Each row is a point on a landscape with many valleys, with its height.
A ball rolls from a point to whichever of its 2 nearest points has the largest drop for the distance, and stops where none of them is lower. Distance is the straight distance between rows; heights are no part of it.
j223 (h 37.8): [142 126  97 129  96 172 159 113 115 109 138 107 116 107 159 126 116 131
 108  85  91  68 133  81  92  93  87 134 150 123 131 165 131 105  81 143
 132 184 145  98  70 200 119  98  87 125  69 142 127 108 104 130 123 114
 114 120 123 135 111 109 144 138 150 152 151]
j333 (h 62.2): [131 101  98 144 102 162 107 159 122 119 148 116 180 132 135 123 170 153
 102 116  46 122 156 121 144 156 160 123 145 111 116  72 163 170 147 126
 179 113 121 122  78 145 143 174 145 120  83 158  88 127 127 153 217 109
 157 146 149 136 149 152 113 119 127 150  67]
j845 (h 54.1): [ 90 110 125 148 174 144 150 139 166 155  74 111 141 159 136 139 143 133
 125 107  71 146 140 153 106 101 123 145 122 140 117 199 141 119 163 151
 170 157 133 104  70 154  95 153 128 173 107 123 118 151  75 134 101 112
 135  88 145 178  93 134 176  87  90 175 125]
j972 (h 46.3): [124 152 145 118 156 151  88 139 115 144 186 106 187 118 132  69 134 122
  86 150 119 121 109 148 193 196 144 165 129 136  89 136  87 147 143 117
 173 140 124 136 147 118 120 156 159 186 133 191 137 160 132 115 172 115
 129 120 122 112 131 138 162 116 103 185 113]
j517 (h 36.7): [126 118  88 117 192 158 193 102 103 141  81 151 141 169 129 174 103  87
  72 146  76 161 177 137 123 110 112 175 146 105 146 156 192  96 129 118
  65 134 182 104 118 137  87 195  65 154 106 133 167  91 109 141 107 157
 146 115 179 115 135 119 136 111  92 142  90]
j772 (h 33.1): [158 140 108  98  93 112 108 126 100  99 177 142 131  94 117 103 126 128
 120 156 156 107 132  94 132 141 119  95 125 107 154  51 136 150 116 106
  83  91 136 144 167  96 149 115 142  73 126 144 125 114 187 126 169 141
 124 168 128  93 155 129  67 174 154 101 116]
j225 (h 58.3): [133 127 131 139 153 139 141 139 129 132 109 146 157 171 117 173 135 126
 131 112  86 147 141 147 144 148 168 157 155 126 142 121 195 149 141 112
 124  95 135 100 117 122 126 196  95 129 144 143 151 119 124 142 141 139
 163 125 154 124 150 136 130 120 121 139  73]
j657 (h 56.5): [108 130 137 153 141 179 146 157 153 135 118  94 150 149 141 115 149 139
 117 106  92 122 154 138 109 117 106 113 126 127  96 170 134 132 125 178
 172 148 144 122  64 193 100 134 113 153  69 118 120 166  57 157 120 115
 122  99 125 146 106 118 152 117 120 166 160]
j451 (h 49.7): [139 153 162  96 117 139 109 133 140 143 204 140 143 102 158  49 135 123
  85 125 206  79 187  80 124 139 100  91  94  53 120 101  84 156 141 128
 109 102 194 156 133 153  88  73 101 112  85 123 135 169 157 176 155 138
 128 111 136  81 119 114  80 154 176 115 152]
j885 (h 19.2): [138 103  68 129 119 124 146 117  85  83 115 139 122 120 122 147 119 113
 111 154  72 164 116  90 128 121 129 122 147 146 151  83 169  99 104 128
  99 139 109 131 131 102 162 167 156  99  96 123  83  80 148  97 177 133
 132 175 133 110 152 135 118 150 101 114 105]
j249 (h 15.7): [134  72  92 110 105  85 127 117 164 162  56 125 108 111 114 192 165  70
 143 142 144 184 162 194 160 156 161 134 146 124 153  71 152 124 189 118
 170 111 105 169 139  88 149 157 127 139 150 115  95  65 139 132 127 127
 130 130 146 171 147 145 117  74 122  93 125]
j996 (h 41.9): [152 144 147 123  83 130 127 169 143 153 122 113 127 119 122 125 151 126
 167 123 166 133 176 178 143 114 109  93 129 118 135  87 138 166 139 132
 150  81 132 158 132 155 129  95  87 104 136 134 155 136  98 173 105 148
 137 114 120 141 145 117  84 137 160  85 145]
j400 (h 27.1): [146 104  91 134  90 107 110 121 128  66 147 150 115 114 106 171 147 141
 143 131 137 130 114  89 106 152 155  93 136 113 156  52 164 129 108 122
 102  98 110 132 131 104 171 134 153  67 116  94  84  92 168 123 176 120
 115 183 130 117 150 130  81 160 150  91 120]
j419 (h 61.8): [138 140 160 106  60 141  93 126 160 137 164 109 134  74 142 105 125 150
 157  82 137  48 117 139 126 136 153 125 147 125 138 151 100 182 139 110
 194 147  99 112 114 171 148  79 116 125 182 168 133 145 159 139 136 109
 137  91 111 172 134 127 110 125 171 134 134]
j623 (h 59.2): [151 159 122  93 118 130 129  95  73 123 166 153 142 102 128  97  75 147
 149 115  69  77  84  95 147 101 135 169 144 165 160 172 142 162 120  73
  96 136 112  70 154 109 145 137 116 104 202 213 166 114 197  88 129 152
 184 112 143 139 161 135 121 155 126 153  60]
j525 (h 32.4): [145 125  86 121 131 182 177 116  94 125 108 120 138 137 146 149 116 104
  88 108  71 117 154 104 118 101  81 154 161 115 136 149 172  98  94 136
 103 151 166 101  86 182 102 152  65 142  65 156 159  87  89 133 124 135
 133 124 151 118 129 111 146 138 118 153 120]
j522 (h 38.6): [107 127 118 164 176 131 115 170  95 175  91 123 145 181 120 105 150 113
 128 167 142 235 131 160 146 111 106 115  98 166 106  76 125  97 151 140
 131  76 115 179 142  95 127 127 172 138  76 113 137 158  63 151 140 140
 144 169 126  89 123 130 159 135  72 101 113]
j862 (h 34.8): [104 124 149 141 158 115  92 138 169 149 126  78 134 124 122 112 132 116
 125 128 156 144  78 168 161 174 136 151 110 161  93 156  54  90 145 147
 211 182  81 147 130 127 146 109 166 207 126 140 103 157  95  99 127  81
  75 122  99 146  90 137 206  97  93 180 173]
j64 (h 34.5): [106 175 165 145 175 136 151 123  92 105 167 142 125 147 137  68  80 156
 119 154 133 117  81  84 110  93  88 118  94 163  94 191  83  98  81 144
  63 158 134 120 168 106 108 102 161 124 130 105 137 182 133  88 107 151
 114 124 110  89 110 112 153 160 110 146 153]
j601 (h 64.3): [125 112 116 116  69 159 106 148 147 135 155  97 158  90 138  99 157 145
 115 105  77  71 153 141 137 145 148 119 151 115 116 120 128 188 151 126
 206 145 117 117  78 164 139 128 135 129 123 173  98 136 137 152 175 106
 143 106 133 171 142 144 107 107 147 152 113]
j627 (h 40.6): [105 111 143  75 176 115 117 104 152 170 147 138 162 126 133 112 158 100
  74 192 157 141 193 168 175 211 160 151 111  71 105 141 114 174 193 116
 129 113 184 150 159  88  72 201 134 177 165 140 135 145 166 149 141 129
 135  95 163 123 135 146 104  76 117 161 108]
j901 (h 54.6): [131 152 192 165 152 105 106 113 166 126 121 148  99 166 118 187 111 150
 179  58 188 104  84 141  93 128 154 155 127 131 146 170 122 107  99 121
 118 125 109  98 132 149 134  92  93 140 170  94 178 139 118 126  66 113
 112 116 108 122 103 112 171 124 162 115 139]
j141 (h 56.9): [121 155 143 113 124 133 160 118  94  96 139 155 136 129 120 115  82 175
 165 135  29 100  92 117 138  93 154 136 139 182 132 192 165 180 121 114
 105 140 104  68 139 101 142 175 148  90 220 167 129 156 176  88 120 159
 179  96 125 171 161 128  98 150 111 144  81]
j898 (h 56.0): [116 118 147 149 158 160  98 131 158 150 156 140 169 165 144 123 173 139
  76  98 139 115 176 112  97 161 143 142 102  56 112 136 130 158 158 116
 142 100 183 113  77 154  74 139 103 165  66 117 142 142 112 186 168 104
 148 123 164  93  97 143 137 105 149 170  97]
j500 (h 51.4): [ 81 115 148 140 167 112 150 112 156 139 107 129 123 140 138 115 117 161
 141 127  90 120  94 129 109 103 135 146  98 160 106 232  98 125 155 130
 150 179 111  98 104 109 108 127 169 163 169 112 103 172 125  97  99 123
 133  91 136 178  93 138 169  96  93 178 119]
j322 (h 35.1): [ 98  99 104 184 165 110 110 152 109 180  76 145 127 183 123 118 148 141
 148 127 122 212 103 128  99  70 120 126  90 163 141  99 121  97 163 113
 129  88 101 152 108  95 136  95 188 117  87  93 122 140  82 152 129 131
 163 175 147 109 104 148 172 125  80 100  79]
j815 (h 49.8): [154 176 149 120 125 164  82 173 101 155 186  87 175 103 130  47 121 122
 112 120 151 114 102 160 192 154 110 143 139 147 103 107  79 139 118 116
 188 129 106 156 156 164 141  95 127 166 120 213 166 160  98 128 146 116
 124 123  97 110 133 121 160 147 119 150 147]
j827 (h 32.9): [136  96  98  98  59 111 153 102 154 113 104 132  96  81 134 161 142 121
 147 113 110  87 151 125 104 109 134 113 154 105 159 129 144 151 135 121
 136 139 128 114 103 134 137 116 111  96 153 122  97  87 168 131 118 127
 125 112 136 179 142 128  81 113 165 114 132]
j614 (h 53.7): [157 157 108 103  91 167 102 133  97 139 178  79 143  76 145  57 103 108
  91 111 130  73  98 119 164 135  88 146 153 145 119 118  72 113  97 113
 177 172 115 141 129 174 146  75 110 152  90 205 149 121 116 116 149 108
 104 135  99 119 127 118 165 142 136 152 161]
j640 (h 48.2): [ 94 142 175 106 144 102 125  96 167 157 120 130 108 105 142 102 103 137
 165 131 154 108  99 156 127 109 132 140 102 161 111 229  67 136 152 127
 145 174 107 113 149 116 109  94 150 166 211 122 136 168 143 104  68 129
 125  73 113 178 104 120 154  95 120 149 151]
j692 (h 25.8): [109  87 119 120  93  87 131 100 173 137  97 158 109 119 129 157 150 153
 170 104 103  95 143 127  82  93 178 126 110 104 156 148 155 172 176  97
 139 111 127  94  89 108 128 118 140  94 188  98  98 115 185 143 120 128
 162 103 168 184 124 149  84  91 152 118  80]
j790 (h 46.4): [144 146 172 156 134 151 145 176 157 135 111 129 139 173 113 176 141 142
 168  98 153 141 169 178 122 127 133 104 137 106 128 128 179 171 125 145
 138  75 152 127 105 179 119 143  63 110 127 100 181 156  65 188  93 148
 147 107 130 136 132 116 104 129 161 106 136]
j386 (h 58.0): [156 148 111  76  65 146 121 102 103 117 166 101 123  51 135  89  81 119
 126 117 101  51  91 117 161 127 113 148 171 156 136 149  97 146 109 102
 164 184 101 111 136 152 159 105 120 128 170 208 139 108 169  95 134 121
 119 113 101 165 144 126 128 142 147 152 143]
j488 (h 27.0): [119 135  98  88 156 158 164 135  98 140 100 102 161 130 126 115 128  80
  83 192  70 180 161 172 202 148 116 145 155 147  98 110 161 115 138 156
 131 144 149 151 157 114 118 218 125 165 119 173 121 113 109 107 146 146
 132 114 132 145 151 132 123 112  66 143 132]
j315 (h 65.4): [118 161 189 173 140 170 140 196 129  91 166 123 169 182 121 110 139 186
 142 137  99 136 150 135 137 146 140  79 124 129  74 139 159 188 109 185
 131  96 152 143 114 167 112 175 141  90 123  98 118 214  89 165 136 151
 141 113 110 122 141 126  88 160 134 137 140]
j423 (h 43.1): [163 177 123 127 113 130 122 132  60  95 168 125 112 109 113  92  86 132
 136 134 150 112  75  89 133 104  88 113 133 168 140 101 112  95  58 126
  68 129 109 133 184 121 159  83 130  88 118 152 152 123 137  89 125 138
 105 172  84  79 145 106 130 195 134  98 149]
j619 (h 43.4): [106 121 126  93 174 120 116  91 116 133 158 125 157 112 135  89 127 105
  77 197 125 139 134 126 182 193 146 158 110 118  92 143  87 139 157 116
 121 143 149 142 169  68 104 181 181 171 153 149 112 136 172 100 162 131
 120 127 143 112 132 143 134 106 100 177 109]
j84 (h 50.0): [131 156 201  91 117 113  96 111 188 157 193 144 122  92 152  67 129 126
 124 114 235  73 165 119 124 146 135 104  88  65 124 139  67 165 165 121
 123 108 177 144 153 137  94  57 100 131 160 111 147 163 174 164 111 139
 130  77 137 118 116 114  89 122 182 108 160]
j718 (h 16.8): [103 117 122 156 175  99 162 103 123  77  92 131  97 157 115 178  93 142
 135 131  77 148  70  98 119 116 144 162 131 179 124 190 142  73  96 150
 107 187  90  97 123 102 146 172 162 153 154 100  95 116 130  56 106 125
 104 129 125 139 111 127 178 126  80 152 130]
j777 (h 28.5): [116 103 103 153 102  79 144 129 119  83  95 128  63 109 110 143 105 161
 175 136 100 131  58 102  95  74 135  93 120 188 147 131 124 104  98 149
 113 171  56 121 117 103 181  94 194  68 145  86  57 113 145  70 114 113
 107 162 104 164 122 134 125 147 115  89 147]
j543 (h 27.2): [153  96  60 111 131 160 139 114 112 156  81 117 146 125 137 161 143  67
  81 100  87 152 153 132 137 121 108 174 161 121 156  99 162  88 144 108
 142 141 145 126  93 161 122 155  80 169  61 171 143  48  99 130 145 118
 143 145 162 128 123 140 166 104 111 138  93]
j440 (h 57.1): [128 152 152 104 112 112 154  96 133  67 144 145  94 104 115 148 101 138
 149 150 140  91 117 112 114 130 129 102 134 123 126 153 127 133  83 148
  70 145 136 107 170 114 127 144 124 101 181  93 121 129 167  92  92 143
  97 116 103 132 136 104  86 148 149 111 173]
j679 (h 40.7): [167 105 117 105  63 117 112  96 161 104 124 114 102  72 122 198 139  92
 131  95 174  92 136 142 136 183 141 139 169  96 153 102 121 122 117 119
 158 144 121 135 130 140 153 115  81 140 147 137 125  54 160 122 120 104
  87 125 112 145 134 125 120 116 186 116 173]
j140 (h 62.9): [104 127 146 151 138 135 119 134 138 143 167 160 147 150 152  69 145 179
 119 112 124 102 136  79  77  93 133 103  76  95 117 137 104 154 152 119
 123 103 157 124  97 124 101  82 167  93  96  91 106 180 145 162 157 130
 159 134 149 114 103 139 112 137 139 137  99]
j52 (h 40.5): [123 170 203 102 130 151 128  91 167 102 172 126 122 102 145 128  91 133
 129 104 170  59 124 124 126 164 130 136 140 100 107 209  84 131  93 144
 122 175 149 102 152 170  99 124  85 174 181 122 169 154 137 119  86 130
  97  70  96 130 111  99 136 124 164 163 190]
j753 (h 28.4): [151 130 128 131  50  94 130 143 138 130 103 131  80  96 112 144 123 147
 205  99 150 103 111 145 105  66 116  83 134 158 164 102 132 143 114 132
 129 115  86 132 131 137 165  55 123  59 160 121 120 119 138 127  82 130
 132 132  95 174 139 115  89 144 166  56 147]
j345 (h 53.6): [119 116 121 141 141 126 169 111 130  97 101 138 106 149 120 180 124 118
 127 152 130 148 146 119 106 135 126 117 130 109 125 139 159 104  99 155
  82 129 152 121 128 122 111 160 112 119 112  70 119 116 117 129 106 138
  99 135 132 116 126 120 112 129 128 119 154]
j297 (h 36.9): [125 129 166  90 127 130 113 160 168 158 137 103 151 117 121 110 172 102
 116 169 178 151 205 213 188 198 147 119 134  85 104 110 118 188 179 134
 178 104 152 170 154 136 106 173 109 173 165 141 141 145 112 165 124 126
 124  86 134 145 152 130  89  92 129 137 154]
j936 (h 29.8): [ 92 148 124 131 193 126 167 106  83 137 117 136 121 148 138  77  70 136
 113 171  93 152  83 105 124  72  84 156  93 181 111 222  92  80 113 124
  77 178 125 111 154  84  99 128 167 164 146 136 138 153 126  67  85 153
 131 110 136 123 107 129 183 129  64 162 124]
j365 (h 63.6): [135 153 158 166 101 158 138 192 129  71 167 115 136 152 123 119 144 182
 146 139 133 129 164 108 116 133 120  48 116 117  90 105 155 171  88 197
 118  97 152 158 108 179 128 126 129  60  91  78 106 189  92 176 146 150
 122 135  97 118 143 112  57 176 157  95 171]
j722 (h 46.5): [181 134 145 113  88 107  98 135 147 133 124 111 122 100 103 181 140  87
 154 115 203 137 132 191 176 186 139 142 170 123 157  66 134 133 132 107
 154 103 107 164 175 126 165 125  81 144 166 161 167  74 131 130 105 124
 100 133 104 129 152 124 125 126 163  91 154]
j481 (h 23.2): [113  86 127 125 168  96 116 119 194 157  66 117 123 148 112 200 167  82
 121 137 154 183 159 200 159 207 191 163 144 112 129 123 146 121 185 126
 181 125 119 149 132  97 124 195 120 187 155 106 113 101 110 132 123 109
 111 109 145 158 125 142 150  55 108 134 132]
j712 (h 25.1): [147 148 149 147  95 140 101 154 121  96 190 140 163 135 124 119 137 189
 149  87  91  71 102  98 123 138 171 121 140 120 133 106 158 186 116 110
 140  94 114  94 113 144 159 127 135  75 153 159 123 157 164 140 181 120
 160 135 124 128 154 136  94 163 164 138  79]
j20 (h 25.3): [123 116  75 121 148 145 131 114  72  89 151 134 142 123 131 113 131 108
  66 195  92 169 139  81 140 159 111 117 134 112 118  70 134  93 105 139
  89 133 143 149 148  98 132 184 169 128  64 119  91 108 139 117 200 134
 116 188 132  68 135 131 118 157  89 138 120]
j318 (h 51.1): [144 138 107 162 126 167 125 168  88 140 133 116 159 156 132 118 141 136
 123 110 109 155 131 112 127 111 100 121 129 134 120  86 152 123 107 137
 131  91 132 137  98 164 131 118 120 110  53 143 149 138  73 162 160 128
 149 163 128  90 132 123 140 162 123 119 105]
j303 (h 28.7): [101  89 136 153 163  91  90 126 196 150  81  99 118 145 117 180 162 108
 135 111 160 171 112 175 141 190 180 161 121 135 116 137 103  99 170 136
 203 147  85 145 114 110 143 143 153 201 135 112  97 119 101 114 123  85
  90 124 128 150  97 146 193  70 105 153 143]
j495 (h 46.6): [109 104  95 107 117  80 146 111 115 119  84 114  62 102 119 121 125  96
 129 197 169 177 127 130 117 103  94  92 100 151 123 106  91  75 119 149
  87 144 119 166 172  66 136 103 175 118 126  71  81  97 137  93  97 135
  85 152 113 124 127 129 118 122 108  82 183]
j316 (h 38.2): [168 175 148 106 114  99 107 140  87 127 160 138 120 110 102 104 110 120
 155 153 195 129 117 135 152 122 100 110 124 148 153  67 124 129 110 109
  62  76 127 152 210  92 145  88 117  94 158 151 168 127 153 119 110 162
 126 158 101  88 154 116  96 172 147  73 126]
j573 (h 61.7): [152 144 132 125 138 100  94 106 100 152 147 162 127 130 127 120 105 136
 157  94 147 106  70 104 122 106 144 175 126 151 169 134 121 126 132  59
 101 101 109 100 153 109 141  82 122 119 179 174 176 111 176 112 110 130
 160 138 140 106 137 142 157 140 140 128  66]
j298 (h 44.5): [154 171 149 163 122 165 137 136  96  83 189 134 127 140 142 109  92 179
 137  76 123  69  78  53  86  95 102 115 134 133 126 153 127 115  53 145
  92 141 133  97 116 183 137  78 108  80  94 120 144 158 116 120 134 126
 121 141  98  91 121 102 140 189 161 132 146]
j324 (h 57.3): [105 115 161 174 182  81 130 111 184 135  71 160  78 190 109 219 123 140
 172  79 185 148 102 147  75 125 161 160 107 125 144 172 140  89 127 121
 110 122 123 100 113 114 125 115 106 147 158  46 155 127 102 132  55 116
 111 122 138 130  96 126 178  96 140 112 132]
j705 (h 49.5): [126  70  80 179  86  98 111 141 152 128  82 112  92 118 131 170 145 145
 152  79 103 124  87 108  95  98 146 126 132 150 149 109 125  96 134 135
 185 171  62 130  51 154 174  81 159 112  83 113  66  90 116 115 150  80
 117 164 130 160 100 147 164 112 127 116 121]
j834 (h 50.6): [101 112  96 111 116  92 143 118 102 134 112 127  99 103 129  72 116 132
 131 192 112 152 117 116 122  77 116  94  93 160 123 124  94 120 144 123
 111 140 108 143 155  64 141 104 209  96 143 108  76 134 157  92 130 142
 128 144 127 142 133 145 104 123  99 106 126]
j265 (h 54.0): [128 119 113 142 143 169  94 157 126 179 135 112 176 145 145  89 175 119
  88 101 119 142 166 135 115 126 109 134 110 100 118  98 112 140 161 115
 173  98 151 138  84 166 101 112 123 164  38 151 145 134  75 181 169 104
 150 141 151 102 109 134 157 112 125 152  97]
j60 (h 36.5): [153 125 114 119  59 100 128 156 131 138 114 133 107 111 115 141 154 135
 176 130 165 134 166 151 118  87 107  69 121 123 159  49 158 161 143 125
 111  65 124 158 136 115 154  78 113  51 131 111 121 118 137 167 117 152
 138 148 121 142 157 124  50 148 166  54 125]
j869 (h 30.3): [107  72  77 150 127  90  90 118 115 164  87 149 104 135 128 128 162 111
 127 158 158 206 127 116 103 106 127 118  97 127 151  44 102  88 171 101
 120  89 105 176 134  72 154  91 202 115  88  86  97  99 130 142 163 128
 133 200 148  92 111 153 135 125  95  83  94]
j696 (h 24.3): [117 158 140 119 174 125 155 101 105 115 116 124 119 142 126 134  81 110
 124 153 112 141  90 136 159 133 117 167 142 171 112 187 125  86  96 133
 100 169 120 109 169 107 123 171 127 172 168 152 156 129 124  69  88 141
 109 109 111 128 125 112 173 132  88 151 142]
j591 (h 58.1): [108  89 106 170 143 150 115 109 130  97 143 150 142 160 141 159 161 158
  82 108 101 127 149  53  65 148 149 128 106  67 122 120 144 116 129 131
 117 120 165 107  63 141 105 146 144 124  52  77  98 122 123 159 190 106
 128 161 161  88  99 146 129 133 136 153  96]
j283 (h 31.2): [148 153 161 124 115 171 115 134 124  96 198 132 173 123 133 124 131 152
 103  99 111  63 147 102 138 182 147 140 155  79 118 135 152 179 103 125
 128 119 164  94 117 168 113 164  82 133 132 173 158 145 149 145 171 127
 140 110 133  99 141 126 104 153 166 174 107]
j406 (h 39.7): [121 150 134 149 130 146 167 113  93  96 152 142 109 138 143  83  78 179
 139 107  82  79  77  55  72  46  95 117 113 153 132 198 115 116  81 134
  86 171 124  86 109 145 122  85 144  80 119 111 123 157 136  99 106 140
 140 121 123 129 112 119 140 163 132 144 131]
j824 (h 60.5): [106 102 111 140 104 137 117 111 152  88 169 135 120 118 146 112 156 166
 101 124 131  88 149  50  65 138 136  87  98  69 117 118 110 133 118 149
 131 137 155 124  81 141 117 100 155  87  68  73  71 141 145 156 181 105
 109 146 140 113 111 132  88 135 154 137 147]
j611 (h 25.2): [125 102  96 163 130 101 156 118 114  53 102 119  76 125 119 173  92 148
 136 124  77 130  44  71 103 103 131 133 143 180 134 159 133  60  67 171
 116 214  67 104  94 135 174 135 165 117 111  91  64  98 124  55 128 102
  85 161 104 147 106 125 169 147  96 135 159]
j407 (h 60.3): [144  90 102 147 123 123  99 138 131 136 115 152 163 151 119 173 166 125
 123 106  96 157 149 125 134 161 186 145 141 104 150  52 180 151 169  92
 147  73 116 125 104 107 153 176 132 117 116 142 117  90 147 153 201 123
 169 164 167 116 146 161 116 112 132 121  42]
j749 (h 53.9): [102 124 121 122 136 100 152 129 115 147  89 145 123 136 118 111 117 144
 167 160  73 155 117 149 140  80 144 123 113 178 132 149 146 147 157 119
 121 123 104 115 143  78 132 152 169 105 186 135 106 144 153 108 107 151
 166 109 139 169 146 143 111 112  91 112  91]
j576 (h 35.7): [128 158 159 116 135 167 139 116 132 113 175 121 151 121 145 107 121 128
  92 127 137  81 155 108 135 160 117 130 136  85 102 166 110 142  98 147
 111 146 176 116 129 162  89 142  97 153 114 138 144 155 128 137 132 131
 113  96 126 104 125 112 123 136 148 169 157]
j895 (h 56.4): [111 116 116 143 159 121 158 146 124 150  72 159 144 184 114 156 124 145
 164 118  40 174 135 154 134  84 160 146 135 165 152 140 205 155 163 114
 127  93 116  95 113 105 129 190 116 102 168 140 131 130 123 139 114 151
 200 107 160 166 157 146 125 113  94 117  52]
j683 (h 23.6): [142  70  65 105  86  91 119 117 132 164  78 133 103 101 124 157 165  70
 124 166 170 194 174 161 138 127 116 110 128 111 161  29 128 107 180 107
 126  87 123 190 148  77 146 115 141 110 109 105  99  60 141 146 139 138
 123 169 147 129 144 144 101 104 134  72 122]
j302 (h 64.5): [100 146 174 143 179 129 109 161 134 175 165 167 179 170 144  58 156 160
 117 141 142 138 149 133 126 123 127 114  79 104 103 137 109 179 173 109
 125  76 161 140 130 102  79 120 159 129 122 121 140 205 135 174 141 143
 186 115 151 106 117 139 113 121 123 147  82]
j296 (h 30.9): [151 123  86  79 145 150 149 104  70 134 138 131 148 109 131 117 119  62
  48 198 129 158 174 122 174 165  84 146 147  95 136  71 145 109 126 121
  69 114 178 160 177  99 106 186 103 144  89 166 152  81 154 129 163 152
 123 160 142  66 148 131 111 144 111 133 118]
j986 (h 60.4): [136 145 150 116  77 138 162 127 146  68 150 135  99 106 124 139 127 159
 155 138 130  84 161 109  96 112 115  60 133 101 125 135 152 159  89 173
  89 125 156 121 130 154 123 125 103  61 140  77 109 151 139 143 109 153
 108 108 102 147 140 104  45 155 173  93 186]
j408 (h 17.7): [120 125 132 134  85  93 128 122 133 136 114 128  84  97 123 108 107 155
 182 108 126  94  80 123 103  64 130 110 121 167 144 156  96 129 122 127
 143 161  77 117 117 126 157  57 158  89 169 121 101 137 149 100  95 119
 124 121 104 174 119 128 130 129 136 106 140]
j791 (h 63.9): [142 109 126 171 165  92  94 107 114 115 126 171 123 171 120 186 123 151
 137  62 132 134  58  79  88 131 189 194 133 133 166 123 152 102 133  66
 103 103 107  82 116  98 159 117 141 132 157 122 151  92 161 103 144 105
 152 172 162  89 121 152 180 132 133 131  42]
j356 (h 50.7): [159 130 161 147 119  92  94 122 152 130 120 145 107 138  97 199 138 118
 172  85 212 128 107 154 122 158 160 141 137 119 160  87 141 121 121 106
 120  85 114 127 152 122 158  94  91 120 154 107 166  97 130 137 101 116
 109 150 120 109 130 123 134 128 168  83 126]
j909 (h 42.0): [127  93  63  91 120 108 157  89 105  98  92 111  79  90 126 151 122  65
  85 199 150 181 138 117 140 146  90 119 134 128 128  95 107  49 109 151
  85 169 138 171 169  81 133 149 143 146  98  90  86  56 142  87 127 128
  68 165 119 107 131 124 127 121 104 106 192]
j40 (h 65.8): [102 164 199 167 190 135 132 164 117 113 178 174 171 200 122  96 126 181
 122 148 135 139 124 113 123 140 142 105  93 116  88 149 145 168 127 142
  79  82 165 127 143 100  90 162 154 103 139  88 143 221 135 151 132 151
 165 123 130  88 127 127 106 153 128 139 107]
j848 (h 47.5): [150 163 106 150 123 154 126 168  56 117 141 111 138 137 122  94 111 126
 123 150 129 163  99 105 145 100  77 107 129 175 116  76 130  91  76 143
 101 112 110 158 147 133 153 105 139  99  66 149 144 138  88 126 153 140
 124 179  93  72 142 115 137 188 105  99 137]
j199 (h 50.1): [142 139 145 127 113 139 182 129 141 118  88 138 106 145 111 199 112 113
 160 124 126 130 161 171 123 109 115 113 159 124 143 143 182 137 104 145
  97 122 146 113 131 159 119 162  56 106 148 107 166 115  92 147  69 157
 129 104 111 153 138 108  98 126 145  93 158]
j326 (h 40.2): [115 145 119 120 215 156 166 118 127 163  80 124 139 179 133 150  97  87
 101 126 111 160 143 172 131 116 105 185 145 137 125 193 153  84 130 120
 114 144 156 103 131 146  85 178  68 192 116 151 201 124  71 118  68 135
 129  90 152 139 112 111 189 101  82 166 129]
j94 (h 42.1): [107 145 144 147 166 117 108 154 106 157 135 120 136 152 126  74 142 123
 112 174 185 186 129 134 139 126 100 105  83 141  97  92  78 100 134 141
 111  96 127 183 169  94 115  94 177 138  91 101 126 172  97 143 138 140
 117 158 112  68 114 125 139 145 102 108 148]
j784 (h 54.5): [121  90 135 176 118  90 114 133 188 140  61 125  85 144 113 215 152 132
 180  72 161 142 106 152  94 123 158 133 127 132 145 131 136 107 133 143
 170 133  84 122  78 149 153  94 117 137 127  83 109 102  99 133  92  91
 107 134 121 161 101 128 164  99 146 104 145]
j307 (h 45.5): [130 137 172  83 102 110 125  84 180 140 137 119  91  78 145 130 118 106
 142 124 201  82 153 145 121 142 119 122 126  92 129 167  75 138 133 133
 125 148 153 133 159 133 106  86  91 152 185 102 146 120 157 132  66 130
  97  76 114 147 121 108 108 103 172 118 192]
j931 (h 44.6): [111 165 180  82 163 146 134 101 160 162 133 125 133 108 150 100  97 117
 137 123 154  96 137 165 131 127 111 150 126 129 115 236  89 141 140 126
 139 166 148 104 152 156  76 125  90 196 185 147 192 165 118 126  62 133
 132  46 118 162 111 105 152  96 128 169 167]
j209 (h 17.6): [142 109 121 137  81 102  97 134 135 137 131 150 136 121 122 142 138 167
 182  73  88  88  96 117 113 106 185 138 141 143 166 109 158 176 157  79
 157  98  82  89 100 120 171 105 143  77 185 164 117 115 181 131 156 118
 176 131 144 165 148 155 109 127 157 117  48]
j331 (h 21.6): [128 115  82 107 147 157 134 128 108 158  97 102 161 123 133 115 135  85
  86 131  66 152 131 149 171 128 116 168 153 151 119 121 140 101 149 127
 171 155 124 129 111 140 125 173 126 179  92 186 125  98  99 109 146 114
 135 123 147 150 125 139 172 105  74 160 111]
j571 (h 45.9): [125 138 142 108 115 111 107 135 136 148 158 120 117 108 134  70 145 116
 108 163 210 133 171 122 135 140 103  87  92  91 111  82  69 131 143 138
 120 101 153 180 160 112 108  77 147 120 104  98 114 154 137 156 140 140
 107 137 118  91 127 120  92 137 147  99 168]
j139 (h 43.5): [133 105  99 139  87 131 129 114 146 128 112 102  96  97 144 139 132 120
 125  93 141  96 116 106  96 115 103 129 134 124 133 138  97  90 107 141
 161 178 116 127  80 168 139  73 116 137  82 122 103  98 112 124 120  95
  92 136 115 136 102 120 157 119 148 137 167]
j15 (h 44.0): [133 139 148 149 183 143 117 144 159 164  83 122 132 174 126 171 126 106
 142  65 150 148 126 174 112 131 132 170 144 125 137 174 152 110 134 112
 165 117 125  98 100 180 107 131  64 187 116 141 202 123  57 144  77 102
 135  99 133 134 103 117 192  96 132 151 130]
j889 (h 32.2): [122 150 148  95 135 151 128 180 125 140 129  87 169 122 118  90 144 108
 121 189 118 173 157 214 224 173 137 118 152 151  82 105 136 165 150 151
 182 123 125 167 171 130 131 202 140 170 168 184 135 156  95 122 135 140
 128  94 115 156 161 135 108 120  81 137 156]
j803 (h 36.8): [163 123  73  66  92 135 159 110  89 106 125  96 112  71 131 127 116  53
  73 203 151 154 161 141 182 154  71 117 159 121 125  70 120  83 102 146
  95 148 160 179 184 108 131 153 102 135 101 145 120  61 143 106 131 141
  81 154 105 107 157 112 103 143 128 108 199]

Call two points neighbours if one is among the 2 nearest of the other. Go from one point of each pair to the other, from neighbour to neighbour, staying as low as possible. Name the highest point that can't be avoided.
j209 and j249: j84
j331 and j249: j972
j718 and j408: j777

Where does a ball stop that starts at each point below?
j901: j209
j419: j331
j784: j331
j451: j249
j302: j885
j315: j408
j318: j885
j15: j331
j495: j885
